Each row is a point on a landscape with many peaks, with its height.
A climber steps from a point to the highest of its 5 nearest points, and stops where none of them is higher. Distance is the straight distance between rows; heights are no part of it.
k741 h=60.0: [149 141  92 114 120 147 122  79 148 130  95 113 165  55 127 200 171 128
 141 116 135]
k557 h=39.8: [112 105  48 111 147 184 161 157 137 132 154 125 146 160 150  96 193 156
 139 173 125]
k304 h=87.0: [126 104 194 146  93 126 102 165 119 150 105 135 126 176 132  85 107 114
  92 137 123]
k610 h=59.5: [158 148  59  96 160 110 146  72 178 107 105 127 146  68 116 189 159 128
 164  78 140]
k589 h=51.2: [116 156  48  97 171 168 184 109 163 156  86 116 156 155 138 163 146 151
 104 176  64]
k859 h=31.3: [160 116 154 142 145  91 116 124  93  97 150 139  95  72 109 130 122 110
 163  61 168]
k182 h=69.5: [167 169 127 120 120 119 138  49 158 102 106  97 138  77 117 200 128 126
 138  96 116]
k629 h=58.5: [124  90 184 151 106 114  87 118 106 103 152 113  98 143  97 105  72 118
 152 117 149]
k559 h=85.7: [143 169 119 112 121  90 129  73 134 101 121 134 134  60 137 169 128 138
 138 100 140]
k6 h=51.5: [107 108 129 112 142 139 128 202 123 161 164 150 122 183 130  65 130 114
 125 169 147]
k159 h=46.1: [118 130 158 113 181  69 141 113 103  72 175 125 101 109  90  95  41 120
 172 102 127]
k740 h=75.2: [125 152 103 133  77 191 136 114 112 200 103 133 171 130 179 144 185 117
  47 194 135]
k938 h=50.3: [131 175  65 106 130 130 138  70 166 135 109 120 156  88 147 181 163 148
 115 121 101]
k611 h=26.6: [ 98 159  59 106 157 112 123 167 109 199 125 179 147 159 194 142 118 137
  62 146  99]
k91 h=55.7: [112 140 123 116 147 144 145 147 102 163  89 133 125 131 158 126 128 137
  97 180 117]
k580 h=47.3: [135 101 121 136 124 138 117 177 133 111 143 147 126 109 133 106 146 121
 157 114 138]
k416 h=40.7: [119 146  63 110 166  99 149 129 134 146 125 157 127  93 167 140 143 131
 107  89 122]
k586 h=54.3: [143 115  90 119 128 163 128 132 157 115 109 126 137 134 126 120 175 141
 149 159 111]
k23 h=58.7: [132  84 113 116 140 164 156 149 167 100 128 109 134 141 109 104 155 156
 171 155 120]
k318 h=63.4: [123 113 113  80 178 131 160 104 136  77 125  74 105 134 115 118  76 139
 139 121  94]
k165 h=56.5: [134 120 177 166  91 121 105 151 117 139 123 153 120 117 111 110 132 117
 118 118 158]
k895 h=65.4: [138  87 180 139 112 128 127 118 158  89 117 124 112 148  86 133 113 143
 151 152 124]
k857 h=46.3: [105 105 122 102 205 106 145 176  97 140 151 132 106 144 129  69  76 124
 124 134 135]
k809 h=44.9: [117 145  92 125 126 145 133 148 121 181 109 148 144 147 183 139 193 129
  59 155 128]
k224 h=34.5: [119  99  81 122 126 174 150 180 151 164 174 155 126 179 144  86 182 134
 131 173 127]
k222 h=41.9: [138 109 156 144 140  98 126 110 118  75 171 142  98  91 106 142 103 122
 178  44 151]
k417 h=50.7: [126  97 187 169 108 130 100 149 109 117 162 136  98 123  98 118 115  89
 139  96 175]
k153 h=84.9: [125 152  66  80 175 123 155 132 142 147 120 143 128 147 158 132 128 143
 108 149 102]
k117 h=49.3: [138  92 207 180 102 139 102 204 113 184 149 148 137 160  83  84 136  94
 117 137 159]
k593 h=54.6: [120 126 104 146 101 180 126 109 128 158  97  98 160 144 150 138 193 145
 100 182 128]
k770 h=62.9: [138 141  96 114 127 100 147  91 151  83 140 125 111  68 127 159 138 135
 174  71 127]
k911 h=44.8: [145 105 170 172  76 176  95 182 167 163 127 138 135 152  87  78 143  84
 121 171 145]
k973 h=3.6: [132 137  76 108 142 130 146 190 112 170 152 161 127 152 178  86 159 128
 108 129 147]
k245 h=63.5: [131 118 161 119 108 145 114 132 144 136 104 113 147 156  99 136 144 131
 140 159 121]
k301 h=45.3: [130 147  40 102 164 136 145 129 146 158 126 139 148 119 151 164 163 141
 135 140 109]
k488 h=61.2: [140 191 142 127 108  57 105  65 111 113 164 122 119  73 137 166  89 141
 124  58 146]
k22 h=21.8: [110 134  47 114 142 153 136 159 126 157 137 183 158 140 196 144 209 133
 101 141 143]
k843 h=36.4: [113 108 123 142 164 149 138 217 148 197 177 167 124 171 123  45 157 101
 125 125 157]
k745 h=57.6: [140  87 133 142  83 184 104 140 135 140  95 113 151 171 102 102 172 132
 105 199 119]
k123 h=48.0: [115 127 192 161 139  83 106 115  59  74 148 124  98 129  89 117  48 115
 172  94 171]
k39 h=52.3: [109 121 210 154 121 107  98 141  63 141 151 139 102 128 127 100  64 115
  88 117 167]
k975 h=51.6: [114 166 135 138  76  96 131  90 107 135 122 127 138 107 144 153 101 127
  92 110 128]
k505 h=70.2: [ 99 119 159 127 127 148 145 169 139 163 128 123 132 175 145 108 124 128
  98 186 100]
k802 h=25.4: [123 151  50 112 155 118 148 131 140 165 139 166 148  97 161 154 172 124
 126  90 161]
k219 h=49.7: [126 165 193 155 105  64 106 102  70 121 133 129 106 108 134 137  80 121
 125  65 146]
k81 h=58.8: [150 166  76  95 164 112 168 130 137 143 129 158 138 101 170 150  99 150
  98 114 125]
k112 h=53.8: [110 122 193 149 112 104 107  84 100  73 153 102 108 108  86 144  40 135
 142 104 132]
k986 h=66.9: [146 165 139  79 180  97 139  70 188  87 122  82 108 107 113 159  64 135
 164 107  83]
k954 h=40.0: [129 154  54  93 158 101 154 122 144 136 126 139 151 101 143 153 170 133
 152  96 134]
k899 h=20.6: [101 147  63 113 140 157 148 172 128 157 143 150 155 179 165 104 169 155
 118 169 120]
k246 h=58.4: [136 164  80  98 163 118 172  82 159 129  92  91 126 130 125 163 145 139
 125 148 101]
k298 h=47.9: [127 160  87 146  77 147 114  84 129 142  81 133 172  91 144 168 198 130
  82 136 155]
k187 h=49.4: [124  90 192 165 100 139 104  68 125  60 111  96 118 138  70 167  60 150
 169 108 105]
k244 h=37.7: [136  76 159 135 129 125 121 194 141 154 172 138  90 138 114  74 139 105
 154 115 154]
k686 h=58.6: [142 109 121  96 134 123 133 117 151  63 136 102 115  99 112 111 100 127
 171 109 106]
k731 h=52.4: [136 116 174 144 137 104 131 120 114  75 145 114 100 147 107 139  80 127
 171 100 126]
k239 h=71.2: [123 113 172 119 138 131 129 126 130  96  99 103 122 145 111 101  91 140
 139 136 106]
k365 h=63.6: [135 181 102  87 182 102 153  75 159 135 129 139 109  73 135 195  93 144
 143  80 123]
k553 h=43.4: [141 180 135 119 121 135 147 107 129 147 109 125 165 128 139 139 150 123
 108 141 128]
k42 h=49.0: [118 164  52 132 137 174 152 127 134 181  85 126 170 166 167 148 152 150
  79 206  93]
k675 h=37.6: [129 139 137 133 155 107 131 134  87 152 132 145 109 115 148 116 107 106
 101  77 140]
k837 h=60.4: [135 162 150 147  79 114  97  64 141 108  87  95 147 111 130 187  96 125
  98 147 104]
k943 h=38.2: [127 111 185 178  76  92  85  98  78  68 148 144 101  95  56 158  96  95
 162  77 163]
k221 h=62.2: [122  96 161 126 131 125 119 151 119 118 136 114 110 147 108 113 129 116
 132 131 133]
k411 h=45.1: [135 107 158 137 115 123 125  68 143  41 129  74 122 102  66 154 105 129
 204 104 136]
k55 h=36.5: [137 130 195 169 117  96  74 120  60  89 173 148  86 103 103 128  92 105
 149  49 173]
k241 h=43.9: [142 154 115 130 107 107 105 135 105 186 107 139 131 109 171 131 141 120
  87 131 122]
k999 h=53.4: [108  84 147 103 178 132 154 179 120 120 145 108 133 175 112  82 105 111
 154 128 117]
k571 h=64.9: [136 107 168 143  98 120 109 115 117  94 131 121 107 127 127 114 105 138
 121 131 119]
k584 h=56.8: [127 148 124 153  87 141 108 132 103 197  79 134 154 164 164 126 148 121
  54 173 103]
k795 h=48.3: [155 117 177 154  95 105  95  80 103  62 136 110 114 108  90 162  97 120
 166  79 147]
k336 h=66.6: [108 109 122 132 110 156 137 144 150 163 125 120 137 184 132  92 121 142
 128 216  91]
k490 h=63.7: [129  95 133 116 131 160 138 155 152 117 114 124 127 169  95  79 134 144
 142 160 109]
k730 h=45.0: [144  81 200 173  62 136  79 111 125  64 132 108 115 114  86 151 109 141
 160 108 128]
k264 h=23.7: [130 109 103 140 129 173 133 177 123 156 139 124 152 140 168 101 194 143
  98 157 146]
k146 h=61.5: [112 152 102  90 174 106 161 100 145 100 114 119 125 117 136 118  95 132
 135 133  91]
k47 h=43.3: [116 129 142 143  97 136 105 144 134 168 105 154 123 122 159 126 155 124
 112 121 160]
k72 h=64.4: [112 114 140 110 165 149 148 183 138 139 128 120 124 203 113  83 108 144
 147 212  82]
k872 h=23.9: [127 124  64 122 129 163 153 130 142 153 141 130 163 129 160 133 206 119
  99 143 131]
k103 h=50.1: [133 133 116 107 161  84 135 117 144 121 138 135 107 102 151 119  99 112
 124  86 117]
k818 h=55.6: [152 128 139 146  92 118 105  94 123 110 117 130 126  75 136 154 157 119
 144  93 133]
k331 h=50.5: [135  94 182 168  86 140  99 163 121 120 112 123 133 129 107 130 150 135
 140 111 154]
k667 h=42.3: [108 104 125 142 131 151 134 210 114 164 151 123 117 163 121  69 157 126
 137 152 122]
k63 h=66.8: [135 168 169 113 114  96 115  41 145  82 126 113 115  97 113 179  85 113
 141  96 126]
k788 h=74.2: [109 105 168 140 110 162 122 179 135 148 117 127 129 199 111  84 123 128
  99 197  96]

Where does a climber stop that starts at each point below?
k843 -> k304
k187 -> k239
k943 -> k239
k224 -> k304
k973 -> k304
k795 -> k239

Call two points neighbours if one is among the 5 nearest of the other. Go from one point of each pair to the other, from neighbour to neighbour, staying as high as possible. Name the lowest point that can't be avoided.
k153 and k304 -> k146
k986 and k740 -> k91
k559 and k304 -> k318
k559 and k986 -> k63
